The views of a scene show one set of named points, each view turned or mirrored, and shifted as a whole, with a little noise and some points left out.

Scene 1
View 1
par: [ 16  -8   4  20  -7 -10  -4 -15  22  -2   1 -11  13  29   7  -5  12  -8
 -11 -29 -16  31   6   2 -15 -15   9  14]
mefi: [ -6   9  -3  10  -4 -20   9 -10  21 -12   4   0 -12  23   7  -9  19 -11
  -3 -23 -20  27   3   6  -8 -15   1  12]
Tipir: [ -5 -18  -5  18  -2 -26   3 -19  16  -6   4   9   6   0  15  -6  13  -9
   5 -29 -27  28  22  -3 -19 -21   2  20]
matil: [ -9  21 -12   9  -7 -23  21   4  17 -28  12  13 -30  14  10 -11  17 -21
  13 -13 -16  24  14   3 -11  -4  12  12]
dimu: [-21  12   2   5  -8 -22   3 -17  31  -8  -2  -6  -8  30   4 -16  24   1
 -28 -27 -17  30 -13  10  -1 -21 -13  12]
bur: [  9   2  -2  15  -7 -16   5  -9  18 -13   4  -2   0  23   8  -8  14 -14
   2 -23 -16  27  12   6 -15 -13   9  13]
Sizo: [  1  -6 -21   9 -10 -20   8 -21  24 -10  13  12   5  21   8  -9  12  -7
 -18 -13 -23  29   0  -8 -27 -16   7  20]
kepa: [  3  -1  -3  14 -12 -14   3 -19  23  -4   1  -7   5  30   4  -9  14  -5
 -18 -26 -13  31  -2   4 -12 -16  -1  15]
Tika: [ 13 -20 -24  15  -9 -20   7 -21  16  -8  13  16  16  11  14  -4   5 -10
  -4 -14 -24  29  16 -13 -37 -16  14  22]
gobal: [  5   3  24  17  -7 -12  -8 -10  22  -1  -9 -22   2  35   0 -10  19  -7
 -12 -41 -11  30   1  16   5 -18  -6   5]
tive: [ -7 -34 -18   9  -8 -24  -3 -38  27   6   6  12  30  11  16  -6  10   5
 -32 -22 -29  35   1 -14 -34 -29  -5  28]
pefig: [ 20  25   7  13 -11  -8   5   8  16 -15   2 -13 -17  41   2  -9  16 -21
   9 -24  -5  25   6  15   0   2  14   3]
sikol: [-12 -35 -41  10  -1 -38  16 -31  15 -14  20  47  15 -24  27  -4   4  -7
   4  -8 -39  28  33 -27 -52 -25  11  32]
Muta: [ 31 -17 -10  27  -4 -13   6  -4   6 -15   8  12   7   7  17   0   4 -27
  37 -21 -18  26  46  -9 -28  -5  33  15]
vul: [ 10 -34   0  24  -3 -19  -5 -21  15  -1  -2   4  24   6  15  -5   6  -9
   8 -33 -26  30  30  -7 -22 -19   9  19]
Tilod: [ 12  32  18  18 -10  -8   9  13  16 -18  -3 -20 -26  41  -1  -8  22 -24
  12 -28  -5  27   8  20  11   1  10   1]
bas: [ 33  20   1  18 -16   1   4   1  16 -12   3 -20  -5  53  -3  -6  13 -19
  -5 -18  -1  27   0  13  -7   4  23   3]
Tak: [ 13  14  13  20  -9  -9   0  -3  22  -7  -3 -20  -6  39  -3  -9  18 -14
  -7 -33 -10  30   1  15   1 -10   6   5]
beni: [ -3 -27  -8  17  -2 -24  -2 -28  22   2   4   6  23   9  12  -7  11  -5
 -13 -27 -27  32  11  -6 -26 -26   3  21]
fuvom: [  7 -14 -18  14  -8 -18   6 -21  19 -10  10  12  13  15  10  -6   8  -9
 -11 -14 -22  29  11 -11 -32 -16  10  21]
View 2
bas: [-11 -16   8  -3  19   0   5  16  14 -13  21   7  -4  19   4   4   8 -15
  -4  -3 -24  10 -25  33  21   1  -4 -12]
vul: [ -4   0  19  -8  20  23   5 -10  -2  15   6  -7  16  15 -13  -1  15  13
 -18  -8 -25 -31   6 -11   0 -43  11 -11]
dimu: [-17   6   2  -6   0   9   9  -5   5   3  20  -3   2 -20 -26  21  -6 -14
 -13 -24   7  -5 -28  -3   8   6  -4   0]
Sizo: [-13  -7  18   2   4  21 -13   2   9   6   8 -17   7   9 -21  21   8  10
 -21 -17   1 -12 -23   1  -4 -16  -7 -10]
par: [-14  -3  17  -7  17   7   7   3   7  -4  20   2   3   8  -9   7   8   3
 -18 -10 -22 -13  -8   1  14 -19   3 -12]
Tilod: [  3 -14 -10 -11  22   9  20   6   5   4  19   7   0  10  -5   0   7 -39
  12   1 -20  13 -28  33  18  13   3   2]
gobal: [-10   5   3 -14  15   4  25  -1   5   0  28  15   5 -11 -13   6  -1 -17
  -7 -12 -22  -8 -10   3  20  -1   8  -5]
beni: [-13   3  22  -4   9  22   0  -6   2  13  10 -10  12   3 -24  12   7  18
 -27 -17 -11 -28  -6 -18   0 -34   4 -13]
kepa: [-15  -1  12  -4   8   9   4   2   8  -1  20   0   2  -4 -14  16   2  -1
 -18 -17  -9  -8 -19   2   9  -9  -3 -10]
tive: [-18   4  24   3   1  20  -8  -3   6   7   9 -14   9  -4 -27  19   3  23
 -30 -27   1 -23 -13 -18  -4 -24  -2 -16]
sikol: [  0  -9  26   6  10  51 -28 -16  -2  43 -18 -42  21  29 -35  13  25  37
 -29 -13   6 -36 -13 -18 -30 -52  -3 -13]
Muta: [ 10 -21  18  -5  34  34  -3  -4   2  23  -6 -14  12  44  -1 -10  31   4
  -2   8 -32 -18  -4  20  -3 -43   9  -9]
pefig: [ -2 -17   0  -3  19   9  11   8  10  -1  17   5   0  16  -2   3   8 -27
   6  -1 -21  11 -26  32  15   4   0  -2]
Tipir: [ -3   2  13  -4  17  28   6 -13  -1  22   4 -15  16   6 -23   6  12   5
 -10  -9 -10 -24  -6 -10  -8 -28   8  -6]
matil: [  6 -17  -2   1  14  31  -6  -2   5  27   0 -21   9  16 -23   8  16 -22
   9  -4   1   3 -35  22  -8  -2  -2   4]
Tika: [ -9 -12  22   5  11  25 -13  -2   5  14  -1 -18  10  19 -16  11  19  19
 -24 -10  -8 -20 -16   1  -4 -34  -1 -14]
Tak: [ -9  -4   3  -8  16   3  18   4   8  -4  21  10  -1  -1  -9   7   1 -20
  -3  -8 -20   2 -19  14  18   1   3  -3]
fuvom: [ -9  -8  23   3   8  23  -9   0   9  10   5 -16  11  17 -17  14  11  16
 -22 -13  -3 -15 -20   1  -4 -27  -3 -14]
View 3
Tipir: [  3 -20  22   6  -4 -10  14   8  -8  13  10  -7  -2 -15  26  -3 -32 -32
   9 -12 -25 -26   2  -5   3 -34   1  13]
beni: [  6  -6  29  11   0   2   9   7   3  14   9  -1 -10 -17  32   9 -27 -25
  14   3 -33 -33   1   3  11 -37   4   5]
sikol: [ -7 -32  43  30 -33 -12  39 -13  -2  15   9 -22 -17 -21  22  -2 -62 -30
  25  -8 -26 -29 -35  -2   8 -49  -2 -17]
bas: [  2  13   5 -23   7 -12 -12  -1 -15   4  16  -9   6 -32   5  18  11 -28
  13   2   5   7  26  -9  -5   4  26  25]
kepa: [  7   5  15  -5   2   2 -15  12  16  12  21   3  -7 -11  19  16  -9 -10
  21   5 -25 -22  10 -14  11 -11   5  12]
tive: [  5  -3  29  12  -6   6  -1   4  16  14  16  -2 -15 -12  26  13 -26 -15
  23   5 -32 -34  -4  -9  18 -28   2  -2]
Tak: [  7   2   6 -21  11  -7 -14  16  -9   9  15   1   8 -21  17   9   4 -27
   8  -8 -12  -9  27 -12  -4  -4  11  31]
gobal: [ 12   0   6 -17  14  -2 -13  24  -8  11  14  10   6 -12  25   6   3 -25
   4  -7 -21 -20  33  -9   3 -12   7  36]
matil: [ -7 -25   9 -13 -19 -26   3   8 -14   9  19 -19   4 -18   2  -2 -24 -25
  18 -29   1   4  -3 -27 -13  -9  -4  17]
fuvom: [ -1  -6  27   8  -9  -8   9  -4   1  10  14 -12 -10 -24  17  10 -28 -25
  20   1 -18 -17  -1  -5   6 -27   9  -1]
Tika: [  0  -9  29  12  -9  -7  14 -10   0  10  13 -16 -11 -28  14   8 -30 -31
  21   3 -18 -18  -7   0   6 -30   9   0]
pefig: [  2  -3   3 -24   2 -17  -9   8 -19   5  18 -11  10 -28   2   9   5 -32
   9 -14   7   6  26 -16 -10   3  18  31]
bur: [  2  -9  13  -5  -4 -14   2   8 -10  11  13  -8   1 -22  15   5 -16 -29
  13  -9 -10 -11  12  -9  -3 -14   8  18]
dimu: [  7  -5   7 -15   0  -1 -22  28  13  14  26   6  -2  -4  22   8 -10  -9
  16 -13 -26 -20  14 -29   7  -5  -4  17]
Muta: [ -2 -18  23   7  -5 -21  32 -15 -36   8   1 -21   1 -42  14  -4 -27 -53
   7  -7   0  -6   6  13 -10 -33  20  19]
vul: [  8 -13  30  12   2  -3  22   4 -14  12   1  -4  -7 -23  32   0 -28 -40
   7  -2 -25 -30  10  13   6 -43  11  16]
mefi: [  1 -14  12 -10  -7 -12  -5  16  -5  10  18  -5   1 -15  14   4 -17 -23
  14 -17 -13 -12   7 -21   0 -12   3  20]
par: [  5  -5  15  -2   4  -5   4   6 -13   7  11  -5  -1 -24  22   5 -15 -36
  10  -1 -17 -17  16  -1   0 -23  10  20]
View 4
Tika: [  9  19  -3  13   2 -10   1  -7   7 -35 -11  30   4  16  13  -1 -26  -5
   0  18  -7 -18  -7  15  21  -7 -20   8]
pefig: [ -5  29  17 -26  -1   4 -12 -21   7 -38   8  -9  -7  -4 -12   6  19 -17
  13  10 -14 -21  -1  14 -23   8 -25  20]
Muta: [  4   7 -15 -22  -1 -11 -20 -19  -1 -58 -24  -1   3  23  11  -5 -32   0
   5  27 -11 -37  -2  28   4 -18 -32   8]
bur: [  1  26  12  -6   1  -6  -5 -19  10 -34  -8   8   2   2   4  -1   0 -14
  11  14  -9 -16  -2  10   0  -4 -26  10]
matil: [ 18  17   6 -16 -10   4 -32   0  20 -34 -17   8  -9  -6   7  13  10 -20
  15   6   7 -26  -5  -1  -8  -4 -18  12]
par: [-12  36  13   0   6  -8  16 -31   2 -31   3  10  10   3   5 -11  -6 -11
   6  15 -17  -9   2  19   1   0 -29   8]
Tipir: [  5  21   3   5  -5  -9  -5 -25  17 -33 -23  16  13   0  19 -11 -15 -12
  10  18  -3 -12   4   8  13 -18 -30  -6]
dimu: [  2  40  28  11  -2   2  11 -24  20 -11   3  20   7 -21   4  -1  23 -25
  15   2  -3   3   3  -8   2   6 -20   4]
kepa: [ -1  34  19   6   2  -3  12 -24   6 -24   4  18   6  -6   3  -6   4 -14
   8   9 -11  -5   1   8   5   5 -23   8]
Sizo: [  8  24   8  17   0  -4   4  -6  11 -25  -4  30   1   4  11   2  -9 -11
   1  10  -5 -10  -6   4  17   0 -15  13]
Tak: [ -9  36  24 -16   2  -2   4 -34   7 -29  10  -3   3  -9  -8  -3  17 -20
  16  12 -17 -11   3  10 -16   8 -27  12]
tive: [  4  30  12  30   2 -10  20 -17  13 -18  -7  40  12   3  19  -8 -14  -9
   1  13  -7   1  -1   1  29  -4 -20   4]
sikol: [ 26   5 -19  27  -6 -13 -11   3  22 -34 -43  46  10  21  39  -5 -45  -3
  -3  22  10 -22  -7   4  43 -29 -20  -5]
beni: [ -1  29   5  19   1 -12  15 -27   9 -26 -13  28  18   4  19 -15 -21  -8
   7  18  -8  -4   2   9  22 -12 -28  -2]
Tilod: [ -5  30  20 -35  -2   5 -21 -26  11 -35   6 -18  -6 -15 -14   3  28 -21
  20  11 -12 -24   3  10 -29   8 -27  15]
gobal: [-19  40  25  -7   7  -4  19 -45   3 -30  13  -2  14  -9  -8 -12  12 -17
  15  13 -25  -5   6  16 -14   6 -33  10]
mefi: [  6  28  14  -4  -4   2  -9 -17  16 -27  -7  13   3  -8   4   2  11 -20
  12   9  -1 -13  -2   2  -3  -1 -21   7]
vul: [ -4  24  -3   4   1 -16   6 -33   8 -39 -18  12  18  12  19 -19 -30  -5
  10  24 -12 -12   4  22  15 -23 -36  -6]

In a view up to two points have been moved. Name them for each view, in the order of its rows, or write none.
view 1 => tive
view 2 => none
view 3 => kepa, par
view 4 => gobal

Scene 2
View 1
ziges: [-22  -4 -15 -35 -13   2 -30  -3  30 -28  -5  20  -5  -8  16   3  -2   8
  -7 -28  20 -15  33  -6  15 -26  50  44]
gak: [ -4   7 -20   6  18  30 -17   2   0  -7   8   6 -24  11   4  20  13  10
  23 -11  -8 -27 -32  12   5  17  11   0]
keve: [-28  57  -4   0  23  31  -5  11  26 -39  45  30 -26  23  -7 -12  27  25
  16 -27   7 -41   2  40  -2  40  36  76]
kulot: [-19  30 -23  30  46  38  -5  13 -28 -18   2  -2 -36  30  17   9  27   8
  56 -30 -15 -31 -19  13  24  33  20  29]
buka: [-33  17 -15  -6   7  13 -25  11   2 -40   1  15 -16  -1  18  -6  19  10
  25 -45   5 -25  32   5  29   2  48  63]
ruk: [-13  16 -18  -4  15  26 -16   4   8 -19  12  10 -19  11   3  11  16  10
  15 -18  -2 -29  -6  11   6  15  28  27]
lep: [  0 -11 -18  -1  13  22 -26  -6   5  -8  -2   9 -21   4  -4  26   5  15
  16  -5  -9 -25 -25   8   7   8   8 -10]
Nenup: [-24 -14   1   1   9   4 -55   8 -11 -51 -21  12 -40 -24 -28  -7  21  25
  24 -40 -16 -31  49  12  47   9  37  56]
sili: [-10   2  -3  -4  11  22 -31   2  12 -29   7  12 -28  -3 -18   5  17  25
  13 -17  -6 -30   2  20  12  19  21  28]
dore: [-15  26 -26  -8  16  27  -3   4  19 -15  23  14 -14  20  19  12  11  10
  12 -14   6 -24 -22   9  -4  13  23  27]
fike: [  7  -1 -39  25  41  46  -2   1 -22  13  -3  -9 -24  34  23  39  12   3
  41   1 -16 -20 -63   2   4  21  -5 -38]
pibe: [-30  37   1 -26  -2  16 -16   6  52 -39  41  35 -13   1  -7  -8  14  25
  -9 -23  18 -33  16  25  -2  12  46  72]
vozel: [-26  55 -29  -5  21  38  18   5  16  -6  34  15  -6  39  43   3  15   0
  25 -25  14 -25 -26  12  -4  18  37  40]
nade: [-23  43 -19  13  32  32   0   9   0 -23  21  11 -21  27  14   1  24   9
  33 -28  -5 -33 -13  24  11  31  26  45]
Pepab: [  0  -5 -16 -12   7  23 -27  -4  21 -11   8  15 -20   0  -9  21   4  16
   1  -2   0 -26 -21   9  -6   6  16  -2]
Fip: [-23  26 -21  -5  18  27  -5   5   8 -18  12  15 -14  17  24   3  15   7
  24 -27   4 -23  -5  12   8  14  32  39]
kage: [ -9  18 -17   6  21  32 -13   6   7 -13  12  10 -23  17  -1  15  20  15
  24  -7  -6 -29 -24  21   4  22  15  15]
View 2
Fip: [ 27   1   4  -8  18   1  25   8  -5 -31 -21  -3  -8  15 -27  15  24  51
   7  23   7  -9  34  13  19  -1  11  -7]
pibe: [ 41 -19  10 -24  28 -24  13  43  20 -57 -12   5  10  39  26   1  36  30
   3  30   9  19  41  36  26   2 -14 -20]
ziges: [  4  18 -17 -23  39 -20  13  25   8 -41  24  22  -6  25  20   6  11   9
   2  48  29  54  24   6  33  15 -24   2]
gak: [ -4  -1   0   6  25   0  13   6  -2   1 -12   2   8   5 -30   7  -5  16
   2   3   3  -7  -4   5   0  -9 -27  -1]
Nenup: [-17   9 -19 -10  56 -37  11  25  40  -2   2  11  42  39   8  12  -1  -8
   7  36  -3  45  23  -3  32  -8   0   5]
keve: [ 46 -24  16 -13  22 -11  21  27  23 -42 -41  -7  17  32  -5  12  35  49
   7  19  -8 -15  42  37  21  -9  14 -18]
vozel: [ 35  -1   6  -4   9  16  23   8 -18 -41 -20  -2 -27   4 -35  16  27  56
   2  22  16 -21  28  18  14   5  -1 -12]
dore: [ 18  -1   4  -3  15   3  15  15  -9 -26 -11   2  -7   6 -17   4  12  33
   0  14  14  -4  11  16   8   1 -24  -7]
ruk: [  8   0  -1  -4  29  -9  13  14   4 -15 -10   6  11  18 -15  10   4  22
   4  16   7   3  15  11  15  -3 -14  -2]
nade: [ 20  -1   3  -3  23  -3  23   7   4 -18 -31  -7   9  17 -40  18  18  47
   8  17  -4 -17  31  11  20  -9  19  -6]
fike: [-18  12  -2  23  13  27  16 -12 -27  33 -14   0  -7 -25 -71   6 -22  23
   4 -15   7 -39 -25  -9 -11 -10 -33   6]
Pepab: [ -3  -2   0   1  23  -5   7  18   4  -6   2  12   5   7  -1  -4  -6   1
   2   5  13  10 -10  13   2  -3 -46  -1]
lep: [-17   1  -5   4  28  -2   7  12   1   9  -1   9  12   2 -19   0  -9   5
  -2  -2   8   4 -15   4   2  -3 -45   2]
buka: [  9  13 -16 -16  42 -18  22  13  12 -30   2  11  10  31 -10  21  15  30
   9  43   9  31  46  -3  39   4  21   1]
kulot: [  0   8  -5  10  34   4  20  -7   2   6 -30  -8  13   9 -61  29   1  42
   9  12  -9 -25  24  -9  13 -15  31   1]
View 3
sili: [  6 -15 -10  26  17  21 -11 -30 -36   1 -10  -2 -10   0  15 -10 -11  21
 -12 -19   2 -23 -30   0  -9  -5  -4   0]
vozel: [  1 -13  -4 -32  -9  15 -27 -18 -26  -7   9   3  25  26  17   4  -7  17
  12 -19 -16   2  38 -34 -25  21  19  21]
gak: [ -8 -21  -3  20  18 -10 -10 -25 -14  11  -6   6  -4 -12   7  -2 -11   8
 -10  -8  -9 -12   2 -22 -18   0   2  10]
nade: [-10 -30 -12  -8   2  26 -26 -30 -35   4  -9 -12  12  29  11   5 -11  24
   1  -1 -15   5  12 -11 -17   6  15  10]
lep: [  0 -14   0  40  20 -15  -5 -28  -7  10  -6  14 -13 -28   9  -9 -10   1
 -17 -18  -5 -22 -11 -25 -14  -1  -6  12]
Pepab: [ 13   3   1  25  22  -6  -9 -20 -18   0   3  15  -5 -25  12 -11 -12   8
 -15 -31   2 -28 -17 -21 -13   1  -7  11]
dore: [  9  -5  -3  -8   5   5 -15 -17 -22  -5   5   7  12   3  18  -3  -8  14
  -1 -23 -10  -9  11 -27 -18   9   5  12]
ziges: [ 25   2  -7  25 -20  30  -8 -33 -33 -27  24   8 -28   5  42 -13  21  26
  -1 -62  25 -46 -17 -18 -10  36  -4 -10]
ruk: [  4 -14  -7  15   7  11 -14 -26 -27   0  -1   0  -4   7  16  -2  -6  18
  -4 -20  -3 -17  -5 -17 -16   8   3   6]
Nenup: [  7 -26 -19  54   3  36  -9 -41 -41  -2  -9  -9 -40   4  28 -17   4  30
 -13 -29  25 -38 -54   9  -5   9  -3 -22]
keve: [ 14  -1 -18 -32   9  56 -31 -19 -57  -9  -6 -15  27  47  11 -10 -16  34
   1 -12 -10   4  -8   9 -14  -1   6   7]
buka: [  2 -30 -17  15 -20  45 -19 -42 -43 -12   7 -11 -20  34  37  -2  15  38
   4 -26  15 -24 -13  -5 -12  29  12 -11]
Fip: [ -1 -24  -7 -17  -8  25 -24 -25 -34  -5   2  -1  11  29  23   7  -3  23
  11 -14 -11   1  20 -19 -22  16  16  11]
kage: [ -4 -19  -9  14  18   1 -16 -25 -25   9  -9  -1   6  -2   6  -4 -15  14
  -9  -6 -13  -6   0 -17 -18  -1   3  16]
pibe: [ 37  22 -13 -24   5  53 -24 -17 -61 -26  14  -3  12  34  26 -21  -8  36
   1 -47   9 -23 -22   7  -6   9  -5   0]
View 4
kage: [ -4   2  -7  -4 -18  26 -20   0 -25  -6 -12 -17  -1 -18  12 -20 -15  -1
  13  15 -29  -3   6 -27   5  15  14 -16]
buka: [ 36 -27 -12   3 -44  18  24   7 -51 -10 -16  -2  22 -16  23  22  17 -14
 -23  12  -1 -30   2  -7  11  20  11 -37]
gak: [-13   9  -7 -10 -18  24 -16   6 -18   5 -13 -14  -2  -9  23 -19 -11  -2
  10  27 -29   4   2 -30   8  11  10 -18]
kulot: [  8 -18   4  12 -47  30 -35   4  -2   4 -18 -20  12  -3   1  -5  10 -15
  15  15 -27  -4  22 -15  44  30   5 -28]
Fip: [ 18 -21   1   9 -40  17   1  -1 -17 -24   3 -20  24 -34  15   3 -12 -12
  -5  -6 -18 -12   9 -22  15  30  -4 -11]
Nenup: [ 23  -6 -21  -8 -19  20   5   8 -89  20 -38   9  -3  10  24  11  25   0
  -6  36  -3 -39  -1   2  -1   8  34 -48]
pibe: [ 32 -13 -12  -5 -11  13  26 -12 -91 -44   2  -4  23 -48  16   5 -25   4
  -8 -11  -6 -53  -5  -6 -25  30  12 -12]
fike: [-36  19   6 -11 -27  31 -40  13  34  19 -19 -27 -10  -1  28 -38 -11  -9
  17  39 -43  44   6 -53  25   4   1  -8]
ziges: [ 25   0 -20 -17 -22  11  51  14 -67  -6 -15   4  13 -15  47  21   4  -7
 -41  25   2 -26 -17 -21 -24  -3   9 -38]
vozel: [  9 -15   4   3 -43  22   4  -6   0 -39  13 -23  30 -43  18  -3 -27 -12
  -5 -10 -18   0   5 -37  12  24 -15   1]
Pepab: [-11  18 -11 -18   0  19  -1   7 -43  -1 -17 -10 -10 -14  37 -20 -17   5
  -1  29 -22  -3 -12 -32 -19  -3  18 -18]
sili: [  9  -1 -14  -8 -11  21  -4   3 -65   3 -23  -4  -1  -7  19  -6  -1   1
   7  21 -18 -21  -4 -11  -4  12  22 -30]
lep: [-16  17 -10 -19  -7  23 -10  10 -29  13 -23 -10 -12  -5  30 -25 -10   3
   3  38 -25   6  -5 -33  -3  -1  16 -23]
dore: [  1  -2  -4  -4 -19  22  -2   1 -23 -18   3 -16  11 -36  23 -13 -20  -2
  -3   7 -24   1  -2 -32  -5  15   2 -13]
View 5
ruk: [-19 -29 -16  16  -8  -2   4  15  16 -18   2 -12 -11  -3  -4   1  12  -8
  -1   7  -4   0 -17  27  13   5   6   0]
buka: [-38 -33 -29   5  10   5 -10  57   8 -17  -6 -20 -15   4 -20   6  21  -7
  23  43 -14  -6 -23  11  -9  -3  15 -14]
ziges: [ -7 -23 -18  32  -2  20  -1  56 -22 -22 -13 -28 -18  28   7   8  23   4
   6  34  -5  15 -24   6 -31  11  20 -10]
lep: [ -4 -16  -3  17  -7  25  -1 -17   9 -18 -17  -8   4 -16   3   2  21  12
   5  12  25  17 -26  18   5  21  -7  15]
Nenup: [ -8  -5  -9   7   4   5 -11  25  -1 -34 -11 -13  10   3 -14  13  47  18
  31  59 -17   2 -56   4  -5  10   6   3]
Fip: [-43 -44 -34   5  -7 -14   2  37  24  -6  10 -16 -28 -10 -10  -5  -3 -21
  -1  -2  -6 -14  -4  25  15  -9  13 -16]
kulot: [-57 -41 -22 -19   0  -7  -7   2  45  -5   1   3  -3 -47 -27  -8   5 -17
  21   7  18 -24 -12  28  34  -1  -8  -8]
vozel: [-38 -50 -36  11 -12 -10   8  35  24   0  13 -17 -35  -9  -3 -10 -15 -32
 -16 -23   6 -11  13  32  18  -8  15 -18]
fike: [-28 -39  -4   5 -18  22   3 -58  45   3 -12   7  -4 -53   1 -10  -4  -7
 -17 -33  61   7   7  39  32  24 -24  14]
sili: [ -6 -12 -16  11  -8  -5   2   4  12 -25   7 -11   0  -2  -7   0  25   2
   7  20 -11  -1 -39  14  16   8  11   7]
dore: [-16 -34 -27  15 -16  -3  10  14  16 -12  12 -14 -22  -1   2  -5   4 -14
 -11  -9   4   3  -6  30  18   2  12  -6]
nade: [-42 -39 -29  -3  -5 -14  -1  24  37  -7  15  -7 -16 -20 -20  -7   6 -22
   4   3  -7 -20 -13  25  29 -11  10 -11]
kage: [-15 -24 -16   8 -15  -7   4 -12  31 -14  10  -2 -11 -20  -4  -5   8  -9
  -2  -5   6  -5 -13  29  31   5   5   3]
Pepab: [ 10 -14  -9  27 -19   8   8 -12   7 -24   0 -15  -5   2   9  -1  18   5
 -10  -2  12  15 -24  21  11  18   7  15]
keve: [-27 -27 -34   2 -11 -38   7  43  31 -24  40 -15 -25   6 -16  -6  10 -29
   7   7 -48 -23 -23  26  38 -20  33 -14]
View 6
kage: [-13  -2  24   5  -9  12  -5  13   5   4 -16   5  18  16 -30   6  -5  -4
  -2   1  -5  -9   6 -35  16 -24   0  24]
buka: [  5  13  34  22  12  21 -19   2 -21  -9  16   4   8  -3  -9  15  32  16
   5  19   1  25  -8  26   0 -37   9  15]
ziges: [ -7  44  17  26   5  16  -4 -24 -13 -22   8  -6  29   1   9 -17  29  17
  20  14  -4  22 -22  35  -9  -6 -11  12]
dore: [-18   9  26  -1   2  11   9   4  -6   1  -9   6  13   5 -19  -7   1  -2
   8   9  -8  -7  -2 -28   8 -21 -20  10]
lep: [-12  16  11  22 -25  17 -11   4  19 -17 -28  -4  30  36 -24  -8  -9   2
  -6 -12  -8 -14 -12 -27   9   2  -4  29]
keve: [-25  24  26 -40  -1  10   4   1 -22  17  20  -1  36 -31 -14   1  23 -17
  17  20   6  13  36 -30   8 -56  10  14]
Pepab: [-17  25   8  13 -21  14   1  -6  12 -14 -22  -9  42  22 -15 -16  -2  -3
   5  -6  -9  -8  -5 -26   6   1  -8  25]
pibe: [-23  38  19 -27   5  10   8 -19 -29   8  27  -4  40 -33   3 -11  38  -5
  25  24   9  20  20  -5   0 -42   0   7]
Nenup: [  4  30   4  30 -20  22 -48  -8  -6 -26  12 -10  41  12  -8   8  31  17
  -5  -1   2  26  -4  31   0 -23  42  38]
kulot: [  7 -27  44  19   5  22 -24  35  -4   5 -11  20 -15  19 -43  31  -6   3
 -15   4  -3  -7   6 -27  23 -48  14  25]
ruk: [-11  13  23   7  -1  15  -4   5  -1  -6  -7   2  19   7 -17   1   3   4
   2   6  -5  -3  -3 -14   6 -21  -2  16]
gak: [-18  -5  25   2  -5  15   0  17   6   3 -25   5  14  18 -35   1 -16  -7
  -5  -3  -6 -19   5 -49  18 -19 -13  21]
vozel: [-15  -8  46  -6  24  13  27  13 -16  14  -5  19 -13  -6 -22   4  -1  -2
  12  22  -6  -5  -1 -34  14 -34 -38  -1]
Fip: [-12  -4  43  -3  17  15   6  13 -18   9   2  12  -7  -3 -22   9   5   1
   8  19  -2   3   2 -20  13 -43 -14   7]
sili: [-13  20  12   8 -17  14 -21   0   3 -12  -2 -10  40  11 -18   0  11   3
   1  -2  -2   3  10 -10   8 -22  22  30]
fike: [ -6 -23  32  35 -13  14   1  32  31  -7 -53  16  -3  54 -47   5 -44   1
 -17 -17 -21 -41 -12 -65  25   2 -23  26]
nade: [ -6 -11  45  -1  10  14  -7  18 -11  10   1  16   0   3 -30  16   5   1
  -1  13   1  -2  12 -24  16 -47   3  15]

In a view up to two points have been moved. Name them for each view, in the order of its rows, or write none.
view 1 => Nenup, Fip
view 2 => none
view 3 => none
view 4 => none
view 5 => lep
view 6 => keve, gak
